Each row is a point on a landscape with many peaks, with its height.
A climber steps from a point to the highest of its 2 nearest points, and stops where none of them is higher. Distance is the straight distance between rows; heights are no part of it.
<917> height 134: [  6   8  -5  -2  16   0  -6 -60  23  21  18 -33 -60  -2 -26 -50 -16  47
  18 -28  13   9 -20  21  -9  38 -13 -10  25 -21  -5  -7   5   6]
<948> height 417: [-56  11  18   9 -62  13 -10 -34  19 -12  -5   0 -40   3 -35  -1  31 -50
  10  22 -16  -4   4 -30  11   9 -16   5  26 -46  18  30 -13  34]
<128> height 337: [ 28   7 -19  20  17  -7 -29  17  13  27  -9   4   3   8  16  -2  31   5
 -25  -9 -22  22  -7 -24 -16  -1  11 -11   7  12  22 -69  41  -6]
<75> height 312: [ 14 -15 -44 -40   8 -19  37 -26 -21   6  27 -77 -30  22  -9  19  -5  41
  19 -27  14 -20  23  38  -6  15  10 -56 -11  13   7  34 -12 -62]
<627> height 72: [-62   3   6   1 -31 -27 -21  20  -7 -27   3  -6  -5 -23 -45  26  67 -42
 -13  32  -4  29  23 -13  18 -14   1  32 -21   1   5  25 -12  -2]
<747> height 667: [-18  32   0   5 -44  -9 -32 -14   2 -33 -22  36 -25  -1 -34   9 -24 -32
   5   7  12  -2  -5   1  12   4   2  32   5 -35  -3   9   5   8]
<1283> height 207: [ 17  15   5  19 -18  11 -31 -21  24  17  -1  21 -24  33  -6 -22   0   9
 -16  -7 -22  17 -34 -14  -8  19   7  11  27 -26  22 -33  16  26]
<325> height 673: [ 40  -1 -48  12 -14 -37 -26 -11  27 -19 -47  11  -6 -11 -15   6 -25  20
  11  29  22 -15 -16   0 -11  21  24  25  -1  -8 -13 -18   0   0]
<757> height 265: [ -4  18 -54  11  27 -25  15  -8  -5  36 -27 -23  11 -21  29  48  27  30
  -5  10 -11  15  22  -1 -14  26  -4 -30   0  34  46  13 -21 -40]
<1236> height 319: [-27 -16  26 -10  12 -14   9  12  18 -24  -2 -10 -12 -38 -38 -39 -70 -53
  -7  -4  -9 -22 -18  34  16 -10 -15 -18 -12 -37 -34  39  11   0]
<789> height 153: [  5 -19 -27 -31  47 -37 -38 -17  12  16  -1 -42  20 -44   8 -30 -56   1
  15   7  15 -11   3  35  16  10 -23  -9 -20  -6  -8   4 -14 -25]
<915> height 375: [ 28  -4 -13 -32  54  22 -19  -7 -17  15  38  -9  10  -6  44 -19 -45  29
  -7 -16  -4  -2 -30  22  14  10 -16  -7  -8  16 -22 -23  -4  -1]
<1016> height 621: [ 14 -14   5   5 -23  -7 -29  30   5 -74 -26  19  18 -65   0  28 -32 -52
 -16  11  -2 -23  -7 -15 -18 -31  -2  24 -23 -23 -56 -32 -31  -5]
<8> height 401: [  9  -1   0  12  66 -10 -29 -33 -11  17  22  24  22 -51  32 -46 -26  21
   1   4  23  12 -25   4   7  22 -15  31  -5  13 -21 -45   3   4]
<1296> height 100: [-19   0  -5 -14  11  -6 -34  21 -24   5  10  11  55 -29  39  28  24 -23
   7  21 -20   9  21  -6  30 -26 -19  28 -33  17  12   4 -39  -1]
<1411> height 747: [-34  17  13  -9 -28  35  25  15  10 -51   2  33 -23  22 -20   2 -10 -28
  13   9  -9   1   8  16 -25  -4  -4  -4  12 -23 -17  60 -11  42]
<1067> height 701: [ 27  -2  -9   2 -40  13   5  20   4  -4 -10  -9 -33  30  -3  -6  33  -8
 -22  -8  -5  -8 -11 -38 -31   8   5 -47  36 -12  12 -40  27   7]
<222> height 112: [-13  23  -9   5  34 -14 -24 -20  24  21 -10 -17 -53 -24 -33 -33  -8  17
  15 -23  13  17 -12  26  -7  17 -20   2  22  -9  -2  -1   2  18]
<247> height 522: [ 10  -4  32   3 -14  23 -33  37  23 -24 -24  48  59 -51  12  19  -5 -20
  21 -21  21 -11 -43  -4  12 -41 -24  65 -23  -4 -58 -34  -8  41]
<267> height 205: [-29  -8 -12  -9  -2 -35  14   1  14 -12 -14 -47 -32 -17 -65 -12   1 -15
  47  -8   2 -22  27  28  -1 -11 -13 -19 -13 -21   3  47 -20  -5]
<159> height 245: [  7 -10  50  36  22  28   9  23  14  50  14  33  35  17  17   1  28   4
  -8 -16 -41  33   9 -29  29 -57  -5  36 -19  14  30 -22  13  34]
<780> height 639: [ 43  -8 -13  -1 -21  35   8  50  -4 -15  -6   7  -6  42  13   6   1   7
 -26 -17  -1  -4 -28 -18 -39 -15  18 -44  16  -7 -15 -37  36  22]
<224> height 96: [-14 -36  23  23 -32  11   4  74   0 -23 -12  32  49   7  -3  24  57 -35
   4  22  -1  41  18 -15  -1 -58   3  26 -25   4  -7  -8 -20  24]
<716> height 454: [ 41  11  12 -22   8  60  27  -2  -3  -6  21  29 -18  37  18 -10 -54  39
 -28 -10  23 -24 -35  -7  -8  28  15   7  19  12 -45  -6  28  17]
<1061> height 221: [ -5   2  50  45  21   8 -22  22  28  48  10  14  20  14   4   9  50  -5
 -34  -6 -43  50  13 -36  19 -32   9  35  -9  11  40 -45   8  -9]
<274> height 519: [-34  35  -7   7 -17 -31 -19 -63   8  36 -13 -16 -19  -7 -36   7  34 -15
  -3  -7  -9  -8  25 -14  -2  41 -11   4  29 -18  56  -8  -1 -15]
<1432> height 372: [ -3  16  28  -3  33  34   1  15  38   0  26  52   3 -25   4 -28 -36 -14
 -17  -6 -20   0 -29   4   2   5 -22  43  -5   5 -40   3  23  43]
<843> height 230: [ 15   7  -2  13 -20 -19 -21 -54  31  15   0 -17 -38  23 -27 -24   9  -2
 -11   0 -30 -20 -33 -25  -7  41  11  -8  35 -30  32 -31  12   4]
<574> height 732: [ 26  13  -4 -31  -4  40  21  13 -28 -11  14   1 -22  61  19   2 -18  35
  13  -9  17   4   9  14  -7   2   5 -15  16   5 -16  24  -9  15]
<1419> height 649: [  9   9 -12  -7   3 -20 -51  51  11  -1 -22   6  33 -22  10  33  36 -33
  -5   2  -8  14   7  -7   5 -18  -2  18 -24   9  -5 -54   8 -24]
<596> height 453: [ 72 -24  18   5 -27  23  19  17 -20   7   3  28  62  39  66  11   9 -20
   4  -6   3 -25   0 -36  32 -45   2  11 -15  42  -2 -45  29 -12]
<498> height 296: [ 15   4 -35   9  44  -3 -10  20 -16  40  -8 -19  12 -16  41  29  13  34
  -6 -20 -19  19   5   3 -12   8  -5 -35   2  27  26 -20 -11 -22]
<1484> height 116: [ 21  -5 -21 -27  15  -4 -33  -1 -29  -7  -9   4  51 -13  42  22 -22  -2
  36  16   6 -23  27   2  25 -24 -15  30 -22  15  -3   5 -40   4]
<1109> height 345: [  2   9  10  -1  13  12   1   2  21 -20  11  27 -29 -21   0 -42 -58  -4
 -12   6  -4  -4 -33  12   2   9  -7  12  -1 -14 -37   8  15  27]
<70> height 412: [ 65 -21  11  12  14  44  12  14 -12  23  25  28  54  25  55  -5   0   4
 -35 -33 -14 -14 -18 -34  12 -28  -2   3 -11  38  -5 -70  46   9]
<391> height 613: [-11 -46  16  33 -92  17  31   7  -6 -44 -21  31  25  49  -3   3  51 -18
  -5  41  23  38   1 -15 -45 -18  22 -23  24 -32  14   3 -22  22]
<836> height 459: [-14  13  13 -11 -10  12  19  25 -27 -15  21  27   3  11  15  -7  20 -21
 -16  22 -18   9  19 -16  10  -9  -7   7   2  21   5  10   7  21]
<269> height 584: [  1 -42   2  17 -50  14  31  30 -31 -33  -4  32  32  60   6   2  46   2
  -4  31  16  35   3  -4 -28 -26  26 -18   6   4  15   8  -6  25]
<146> height 521: [-41 -19   1  -2 -30 -12  18  -4 -45 -21  -6  12  30   7  14  -5  70  26
  -5  46  20  54  -8  24  -5  -9  18 -12  13  17  15  20  -3  18]
<110> height 767: [ 13  -8  -3 -16 -21 -33  -6  19  -7 -47 -23  -5  -5 -39 -14  -2 -28 -65
 -14  14   8 -42   1 -11 -15  -4   0 -27  -6 -19 -33 -20   9 -34]
<653> height 197: [-17  12 -16 -21  18 -25  16 -30 -22  10   3 -42 -26  -1   3  -4 -31  27
  34  -6  18   2  52  39  16  11  -6 -21   1  -2  18  49 -10 -33]
<342> height 218: [ 11   0 -37  -1  25 -24  36 -54 -33  40   0 -50  -9  15  13  24  22  14
 -23  19  12 -37  20 -19  -1  41  36 -33  10  46  36  25   5 -74]
<53> height 514: [-60  20  26 -15 -31  15  32 -33 -17   0  34  32  -4  30   5 -17  52 -14
 -25  26  -7  27   7  -2   1  30   0  -7  18   4  27  35  24  19]
<579> height 198: [ 32  -4 -39  -7  38  18  15 -31 -52  32  15 -53 -19  43  23  30   9  30
 -35   2  23 -33   2 -17   6  34  41 -37  11  47  10  17   2 -71]
<559> height 777: [-12   8  10  -3 -60 -12  19  13   2 -29 -16   1 -34   7 -27   3  40 -45
  -6   5  -4 -27  -9 -17 -32   6  -7 -39  22 -21   6 -16  11  -8]
<182> height 583: [-27  33  27 -22   8  37  31 -60 -25  17  44   3 -32  53 -13 -22 -11   5
 -20 -17   2  -9  18  -6  -2  48   3 -14  30 -11  20  38  16  12]
<1121> height 592: [ 52 -18 -49   6   7 -24 -25   7  24 -19 -14  -1 -14   8   8  -6 -29  36
  17  15   9  -4 -52  16 -24  14  31  -9 -10  -1 -26 -25   6  -5]
<705> height 338: [  7  -4  -2 -28  54  38  -8  17 -27  22  53  -3  43   5  57  14 -14  21
 -17 -21 -44   6 -20  14  15  -5 -18  -8 -24  25   4   0 -20   7]
<57> height 43: [-27  24  39  32  -4  26 -39  19  46  -6  -7  33 -25 -27 -29   3  14 -28
 -29   1  -8  24 -16 -35  26 -28 -10  76   5  -9 -26 -13  10  29]
<1027> height 74: [-21  29   9   5  21 -14 -33  19  12  17  -8   4 -20 -27 -23  -1  25 -24
 -20  -1 -20  18   5 -12  15  -2 -12  23   5   5  11 -17   3   5]
<1353> height 545: [-54  13  24 -24 -22  40  44 -64 -22  17  56   7 -10  59  -5 -16  37  -1
 -28   3  -9   6  -1  -8  -6  55   0 -29  32  -9  31  37  18  24]
<1068> height 284: [ 31  -7   0   7   2 -18   0 -43  -5 -15  -4  -3 -49  -8  -9 -42 -58   7
 -13  30  11 -33 -18 -24  11  23  25   9  14 -11 -18  -5  16 -11]
<1479> height 452: [  7   9 -25 -30   8  -5  20   1 -54  11  -2 -27 -10  29  27  21  19  29
  13  14  44  -2  32  14 -11  20  17 -39  17  34   7  28 -16 -39]
<801> height 575: [ 25  -4   5  11 -22  -7 -52  54  15 -13 -29  30  54 -29   2  36  15 -15
  15 -11  10   4 -14 -15  11 -42  -3  49 -29   1 -24 -53   0  13]
<520> height 570: [ 27 -12  28  19 -28  16   7  27   4 -68 -31  52  37 -42  29  32 -41 -31
   0  -4  -1 -25 -22  -4 -25 -42  10  35 -15 -18 -56 -23 -33  21]
<1474> height 31: [-19  12  37  45 -31  38 -33  12  65  -6 -29  42 -33 -17 -20  -4   9 -13
 -24   5  -1  24 -52 -21 -12 -21 -12  46  24 -34 -28 -18   3  39]
<873> height 724: [  0  20  -9   6 -41 -18 -31  32  -5 -15 -10  24  23   5  11  36  42 -26
 -12   3  -1  22  26 -13  23  -9  -1  28 -22  16  19 -43  14 -31]
<761> height 298: [-23  20  -6  -3  73 -29 -33  -6 -10  43  -3 -22  18 -68  13   0 -16  -7
 -14 -24 -12   3   9   7  -3  25 -25 -25   0   9  15 -20  -6 -44]
<164> height 253: [-27 -19   1 -15   9 -22  41 -36   3  35  27 -76 -32   0 -52 -38 -24  31
  28 -55  -2 -41  14  39   9  -2 -12 -36 -11 -12  24  24  17 -30]
<402> height 437: [ 10   6  25 -10  40   8 -15 -28  -8   6  24  50  37 -42  40 -45 -40 -11
  -8   1  22 -14 -27  -4  19  16 -28  48  -4  18 -39 -39  13  20]
<1073> height 285: [ 15  -5  14   6   2  28   9  33  -9   5  11  27  30  38  28  11  -4  27
  35 -10 -27  17  -1  10  21 -41   5  21 -20   7  12  17 -10  45]
<1051> height 671: [ 31  -1   5 -18 -31  57  35  19 -24   0  23  20  -1  83  22  11  -2  27
 -19   4  11  -3  -7 -10 -10   1  22 -14  18  11  -3  19  11  22]
<928> height 107: [ 13 -26  21  28 -32  21  15  59 -13 -35 -24  49  59  24  -1  29  16 -19
  26  -5   4  15  13  -7 -11 -56   2  22 -21  -2 -11  -2 -20  40]
<537> height 239: [ -8  14 -44  -3  12 -34  42 -52 -13  36 -26 -38 -11   1   3  31  22  29
   3  18  16 -18  37   6  -9  42   9 -31   5  28  48  41 -11 -52]
<1057> height 491: [ 56 -12  30   5 -40  11   8  19  -8 -27 -21  48  56   8  39  26  -8 -20
  17  -8   2 -27  -8 -28  27 -47   4  37 -19  17 -19 -38  11  10]
<976> height 373: [ 38   4   4   8  10  21  -1  13  -6   6  21  16   7  26  27 -12   4   1
 -42 -12 -28   4 -14 -31   4  -6   8   0   7  20  11 -54  36   5]
<1416> height 281: [-14 -21 -18 -33 -16  -9  42 -47 -14  25  37 -77 -45  32 -41  -4   4  39
  23 -42  11 -48   3  24  -1  10   0 -52  -7  -6  24  26  -2 -42]
<568> height 460: [ 19   3 -46 -26  28 -27 -10   0  28   7  -7 -49 -30  -4 -17   7   0  41
  28 -25  -3   2 -11  48 -30  18   2 -36  -8  -5  -4  -2   1 -24]
<374> height 302: [ 21  -2 -33  22  35 -13 -31  35  20  47 -28  -7  22  -3  20  28  28  28
  -7  -5 -19  27   0  -4 -14 -14   9  -8  -6  21  31 -36  13  -8]
<1152> height 223: [ 16 -12   4 -12  13 -27  24 -64  -7  29  -9 -59 -41  12 -39 -36 -52  17
   5   2  32 -50  22  -5  22  27  27 -13  10 -11  10  26  23 -37]
<1096> height 692: [-14  23  21  16 -62  33  13  25  11 -59 -22  57  -5   5  -8  26  -7 -42
 -11   7  -7   2   5  -7 -18 -22   0  22   6 -27 -20  22  -8  31]
<1255> height 98: [-31  14  -7  32  16 -22  23 -69 -13  41  15 -32  -7   5  -5  18  50  20
 -16  -7 -45  -1   8 -24 -23  53  12 -32  20   3  77  10 -13 -41]
<257> height 93: [-25  32  14  22  65  -7 -38  -7  16  38  -7  -7 -24 -39 -19 -14  12  18
  -7 -20  -4  31  -3   7  -2  12 -14  21  20   4   7 -16  -8   5]
<1015> height 130: [ 10 -23   6 -37   0  30   7  43 -31 -17  22  24  74  26  53  11  17 -24
  12  12  -6  -6   0   8  -2 -26 -18  -9 -21  22 -17   0 -27  11]
<902> height 217: [-48   2  -4 -10   1 -25  46 -64 -24  35  12 -50 -26   3  -9   3  -6  37
  37 -18  13  -7  42  35   7  28   0 -45  -2  -2  46  63  -6 -57]
<1314> height 641: [ -2  42  24 -11   3  21   4 -33 -15   2  12  33 -23  28   4 -20 -28  -6
 -16  -2   0  -7  18 -17  10  26   1  17  23  -4   7   7  19  15]
<938> height 498: [ 33 -18 -53 -14  16   3   7  34 -31  -8  -7 -34  21  35  30  25  24  29
  20   2  20   6  21  17 -27  -6  14 -49   6  24  -3   3 -19 -14]
<41> height 177: [ 44   3 -28 -15  30  14  -3 -14 -42  10  22 -26 -14  35  29   5 -13  15
 -31   0   0 -25  -3 -16  12  18  24 -28  11  32   2  -9  11 -29]
<1462> height 315: [ 28 -17   4 -15  17  12  19 -20  -2 -25  26 -10 -46  -4   1 -40 -80  21
 -14   9  16 -21 -37  11   8  19   9 -10   2 -14 -47   9  12   2]
<236> height 601: [ 28  -3  -9  34 -34 -16 -26  -2  20 -32 -28  42 -16 -27   5  -4 -32  10
   4  27  22  -8 -40 -13  -4   1  18  40   7 -16 -27 -34   5  13]
<153> height 159: [ 28  16 -22   6  33   5  -8 -53  -1  26  12 -26 -42  11   7 -21 -23  68
  -3 -24  13  10  -8   5  -7  40   5  -5  31   7   8 -17   0  -4]
<302> height 248: [-15  -7   9 -14  58  -7 -50  34  32   5   1 -11  -9 -66 -17 -29  -8 -21
  -1   7  11   7 -35  11  -3  -3 -27   5  -2  -6 -49 -20  -6   6]
<997> height 280: [  8   2 -27  -7  41 -25 -52  43  38   3 -37 -16  -4 -50 -22   5  13   4
  16   4  17  13 -20  12 -18  -2  -4   7  -7   0 -36 -28  -4   8]
<881> height 184: [-10 -16 -23  -8   7 -28  18  28   4 -38  -6 -39 -16   8 -40   5  29  -4
  40  11 -11   3  20  23 -27  -3   4 -28  -7  -7  -4  34 -40   6]
<475> height 364: [-34   8  26 -13 -33   5  39 -20   9 -23  12   2 -47  14 -44 -29 -36 -42
  -4  -7 -10 -41 -16  14  -2  10  -3 -32  11 -42  -5  50  17   5]
<376> height 199: [-22 -25  -6   1  32 -48  -7  -6  44  17 -24 -56 -10 -68 -58 -41 -37   0
  35 -25  41  -6  -5  50   9   2 -21  -4 -10 -22 -22  16   9 -10]
<1414> height 477: [-11  21 -37   0 -41 -32  -6 -19  14  16 -31 -15 -12  10 -27  25  52  -5
   1  19   2  -6  24 -16  -7  26   0   1  15  -5  47   3  -6  -7]
<1022> height 341: [-23  -9  40  -4 -22  -4  41  -8  13 -25  -3   0 -20 -21 -30 -30 -83 -51
 -27  -9  11 -46 -13  17   2   0   3 -31   4 -37 -30  41  34  -6]
<169> height 317: [  4  -6 -17  26  16 -20 -57  30  50  18 -38  14   3 -55 -17   9  21  18
   0  15  27  24 -34 -12  -7   0   8  52  -5   3 -26 -50  10  16]
<535> height 404: [ 13  -8 -54 -13  44 -23   9 -20  12  33  16 -76 -27 -10  -7  17   2  47
  -7 -39 -22 -18 -17  26 -11  29  -2 -47 -15  17  16  -5   4 -37]
<226> height 282: [ 20 -24  11 -22  15  -4  23 -34   9 -12  25 -45 -42 -11 -10 -61 -85  32
  14 -13  50  -4  -3  35  16  14  -2 -15   6 -22 -48  25  19 -17]
<1345> height 428: [ -6  -2  27 -12  -7  37  34  26  10 -20  30  50  35   3  26  -2   8 -32
 -11  22 -44   0  21 -30  22 -17 -14  41 -24  24 -12  16  15  40]
<552> height 353: [ 41 -21 -72 -38  35 -20  20 -32  13  12  17 -94 -11 -10   6  22 -23  48
   3 -38  11 -22   2  42  -6  12   2 -52 -24  18 -15  11   4 -70]
<365> height 540: [ 45   1  10  18  -5   6  -4 -13  -4 -11  -5  47   2  -1  33 -22 -39  17
   9  11  13 -17 -29 -29  22  -4  17  46   3  14 -27 -34  16  22]
<1224> height 645: [ -5 -17  25  37 -95  32  28  26   8 -49 -26  52  10  30   5  23  27 -29
 -18  22   9  19  19 -29 -34 -38  11   1  13 -32   1   0 -18  24]
<6> height 143: [ -3 -19 -10 -32  17   9  -6  41 -35 -31   8  -2  49   6  28   9  18 -14
  31  10   0  12  21  24 -13 -20 -16 -15 -19  12 -12  13 -54   9]
<694> height 224: [-33 -16   5   5  44 -29 -29   7  36   3  -6 -27 -27 -70 -46 -45 -23 -14
  12   1  41  10 -34  32   8   7 -25   9  -7 -17 -46   0   5  -1]
<93> height 57: [-33  31  27  21  23  -1 -58   8  27  18  -5   4  -9 -50 -35  11  22 -25
 -26   0  -4  28   3 -33  35 -16 -10  79  -3   9 -17 -27  -1   5]
<55> height 862: [-10   8   0  -2 -30 -41  -5  27  14 -28 -21  -7 -27 -27 -45   5  11 -51
   2   0  -6 -31 -11  -5 -22  -6  -1 -32   0 -20 -13 -20  13 -18]
<147> height 735: [  2  24  -7 -13 -11  -9 -13  -3 -11 -27 -23  10 -25   4 -24  -5 -44  -7
  21   2  33 -11  12  21   5   7   3   5  13 -19 -18  21  -3   4]
<39> height 127: [-35  18  17  31  34   6   0  -1 -23  33  28   6   3  11  22  18  34  21
 -23   2 -55  44   6  -9   3   8  12  -1  -1  12  57  12 -12   0]
<825> height 329: [-11  14 -17 -21  53  -8 -18  14 -29  30  19 -31   6 -25  26   3  -7   4
  -3 -20 -20   4   2  24  -3  15 -17 -43  -9  13   6  -7 -15 -28]
<180> height 571: [-29  24  -9   6  12 -51  -4 -61  20  46 -19 -28 -22 -27 -61 -12   5  -5
   0 -18   1 -30  15   0   1  30  -9  -2   3  -9  51  -4  13 -29]
<550> height 226: [-39 -10  13  -5  11 -20  18 -16  21  17  11 -50 -46 -18 -63 -47 -21  -7
  30 -32 -10 -27   9  27  14 -10 -18 -24  -5 -23   8  40   6  -1]
<1333> height 118: [  8 -28  19  -6 -19  31  38  50 -29 -49   3  47  76  35  27  17  19 -22
  26  11   7   4  13   5 -21 -29   3   1 -21  15 -25  13 -27  38]
<607> height 308: [ 10   9  17 -11  28  18 -13  38  -4  14  21  33  37  12  34  13  -3   1
   8 -13 -39  11 -20  11  17 -23  -3  19 -22  15  -1  -9  -1  22]
<657> height 445: [-36   7 -16   7 -71 -18 -27 -18  27  -4 -31 -14 -17   6 -48  21  51 -29
  11  23  -4  -2  11 -20  -3  18  -5  14  19 -35  29  20 -20  15]
<746> height 357: [  9 -12 -20  27  38 -33 -40  -2  25  19   0  22   8 -52   9 -19   3  25
  12  19  23  21 -35   1   5  18  -1  48 -12   9 -22 -46   5  11]
<437> height 489: [-38   3  -1 -14 -31 -18  19  -1 -44 -23  10   8  -4  13   1  -4  49 -17
  -9  38   7  21  18   0   6  10   3 -10  10  16  16  25   1  -1]
<1369> height 714: [ -3  30   9  -2  34 -21  -1 -53 -25  19  14  -5 -24   6 -10 -23 -29   2
 -18  -8  -2 -11  21  -9  13  31   8  -2  21  -4  28   0  13 -22]
<1087> height 142: [-54  -9  19  33 -13  15   4   0 -12  36  14  15   9  24  15   2  60  25
  -6  24 -19  64  12  -8   6 -11   3   5   9   4  52  26 -10  34]
<600> height 490: [ 60  -1  32  -5  -8  52  27   4  -6 -10  -5  47  -7  22  41   0 -54  22
 -12  11  24 -37 -34 -26  -3  -4  27  23  17  13 -55 -14  17  12]
<1213> height 827: [  1  24   7 -23 -16  32  10  -9   8 -27   8  14 -47  40  -9 -11 -38   8
  22  -6   3  -2   2  28  -5   6   0  -8  12 -25 -15  43  -4  23]
<476> height 242: [-38  -3  -7  10  34 -41  55 -50  -4  53   9 -71  -2 -38 -14   3 -29  30
  19 -40  -9 -24  41  27   3  24 -13 -47 -14   8  52  39  -4 -71]
<1260> height 250: [ 24 -14   2 -29   3  -3  27 -31  -2  -8   3 -65 -56  25 -27 -31 -60  29
  27  -8  35 -24  23  18  16   9  20 -25   7 -18 -22  43   3 -33]
<710> height 529: [ 60 -22  30  33 -53   9   9  24  -5 -61 -44  43  55 -13  31  43 -23 -15
  15 -10  15 -35  -6 -32  -4 -54  17  41 -17  -6 -40 -44 -21   8]
<660> height 175: [ -9 -31  -9 -27  47 -38 -21 -11  38  22   0 -75  12 -55 -20 -37 -50   6
  31 -20  16   7   3  61  13   0 -22 -25 -24 -20 -20  16  -7 -34]
<1240> height 808: [ -6  16  24  -1 -46   4 -11  29   4 -34  16  40  39   2  30  23  30 -44
 -11   5 -18  15  24 -13  42 -25 -13  53 -44  14  -4 -38  16 -11]
<697> height 544: [ 19 -20 -21  -6 -17   3  22  28 -40 -43  -4  -2   9  52   6  14  22   1
  21  29  22   7  13   6 -27  -4  26 -26   9  12  -5  18 -26   2]
<604> height 163: [ -5 -13 -25 -21  28 -20 -23  50   2 -28 -12 -26  18 -23 -20  15  17 -32
  32  10   0   6  23  21 -17 -12 -18  -3 -19  -1 -23  12 -54   3]
<882> height 414: [ 50   2   2 -36  31  53  12   5 -15   7  36  13  17  25  46   0 -45  43
  -5 -28  13 -16 -26  13   7  11  -4   5  -5  25 -41 -14  14  20]
<273> height 402: [ -8  18  39   5 -10  41  14  20  44 -24   6  64  20 -23  13   5 -13 -34
 -14   2 -32  -8  -1 -25  21 -18 -22  65 -16  12 -34  10  25  47]
<1478> height 86: [-44  11  26  16  -1   6 -21  35 -19  19   8  27  41 -18  22  33  54 -17
  -9   9 -15  45  24 -12  34 -33  -7  48 -27  24  20  -1 -12   4]
<106> height 73: [-60   8  25  21  -5 -15 -23  31   4  21   0   4  10 -15  -8  31  83 -19
 -24  20  -9  55  20 -15  19 -17   0  32  -5  20  24   0 -12 -18]
<1400> height 113: [-36   1  -5  39   0 -20   4 -31 -14  39  14  -7   9  17  19  19  67  23
 -26  16 -47  43   3 -21  -4  21  20 -17  10  12  78   3  -8 -23]
<1299> height 249: [ 18 -31  50  30 -41  40  67  43  37  18   7  62  59  18   2   4  22 -12
   1 -14 -17   6  16 -27   7 -67 -22  26 -32  10   4   9  38  45]
<316> height 520: [ 36   0 -45  -2   5 -15 -23  20  22   1 -28 -18 -12  34 -10  18  10  27
  15 -10  -6   4 -20  23 -33   5  24 -33  10 -12   9 -17   4   3]
<1393> height 390: [-51  14  28   7 -46  17   6 -42  29  -2  -2  -4 -54  -1 -49 -19  -4 -51
  14  -7 -13 -36 -17  -2  -3   7 -23 -18  28 -56   2  41  -1  23]
<399> height 478: [  3   8   6  -8  16   7 -49  11   3   3  -6  38  35 -53  21 -13 -19 -15
  12  -1  21  -2 -22   0  24 -14 -34  54 -17   5 -42 -34  -5  24]
<1360> height 186: [  7  26   2  24  17  15 -28 -40   2  38   4   6 -14  27  10 -11   2  41
 -10 -23 -15  30  -8  -3  -6  25   4   7  33 -12  39 -20  -5  17]
<1171> height 552: [-21 -38   0  -3 -21  24  44   9 -38 -24  21  15  29  50  18 -11  47  39
  -5  37  12  54  -9  23 -16 -18  24 -18   5  12   4  37  -2  41]
<598> height 157: [-16  10  -2   9 -12  24   3   3 -13  15   9  -1 -15  46  13   0  25  28
  12   6 -13  34  15   7   0   0  -1 -10  17  -2  37  31 -15  33]
<1448> height 84: [-29 -27   4  21 -50 -18   1  44  -2 -55 -13  14  19   1 -20  17  63 -32
  -9  40 -13  33   9 -20  -3 -27  17  19 -23   2   2   2 -22   9]
<809> height 266: [ -4 -26  33  23 -13  33  31  39   0  25   8  41  43  34  12   3  25  11
  17   1 -19  26  13 -15  19 -62  -5  19 -22  12  20  22   4  56]
<191> height 133: [  5  -2 -38 -30  25 -30 -29 -13 -16   2 -17 -30  37 -27  16  14 -41 -12
  20  21  21 -20  45  18  21   0 -14   1 -18   7   2  26 -33 -30]
<1450> height 636: [  4  14 -13   5  39 -49   6 -65  -3  36  -6 -40 -17 -18 -34 -27 -30  13
  -8 -18   3 -33  17   5   4  36  10 -13   8   3  36  -1  21 -38]
<866> height 255: [ 17   7   2  11 -47 -15  -6 -50  22 -12 -23  -6 -54   7 -20 -15 -30  -8
  -1  23   1 -37 -15 -33  -4  27  14  -6  36 -40   4  -3   2   1]
<1423> height 176: [-32  24 -18 -11  -1 -10  -9 -18  -8  10  -3 -22 -33   5  -9   5  12  24
  33  -4   2  23  37  27   4  11  -8  -8  10  -8  27  44 -25   1]
<369> height 688: [ 29 -27  -7  -5 -22 -12  -3  27 -17 -80 -33   8  18 -19  13  25 -27 -55
  -5  21   5 -35  15 -21 -36 -12  10 -17   0 -11 -39 -19 -33 -21]
<383> height 267: [-28   8 -11   9  55 -36  15 -30 -12  46  -6 -49  18 -65   6   9 -37   8
  -3 -28  -4  -9  31  11  -2  38 -21 -49  -7  11  35  20 -11 -68]
<759> height 623: [ 43 -12   6  -5 -44  63  45  48  -1  -8  20  40  23  69  26  22  -6   9
 -43 -12  -4 -11 -21 -19 -26 -13  14 -24   1   6 -13 -15  43  14]

Call two points neighbours if one is among the 2 nearest of the other. Go from one point of each pair to the other, from neighbour to neighbour, staying as high as possible. Name the lowest point that can't be avoided.
<825> / <55> -> <498>
<1213> / <1369> -> <437>
<55> / <1213> -> <759>

For each start below, name the point where the climber stops.
<1022> -> <1369>
<39> -> <825>
<1345> -> <1213>
<627> -> <325>
<1061> -> <325>
<267> -> <325>
<1479> -> <1213>
<376> -> <1240>
<938> -> <1213>

Write out the way that a climber takes from each point below.
<374> -> <128> <976> <70> <596> <1057> <710> <520> <1016> <369> <110> <55>
<1484> -> <191> <789> <660> <376> <694> <302> <997> <169> <746> <8> <402> <399> <247> <801> <1419> <873> <1240>
<1400> -> <39> <1087> <598> <1423> <653> <902> <476> <383> <761> <825>
<273> -> <1345> <836> <437> <146> <1171> <269> <391> <1224> <1096> <1411> <1213>
<881> -> <267> <550> <164> <1416> <75> <552> <535> <568> <316> <1121> <325>
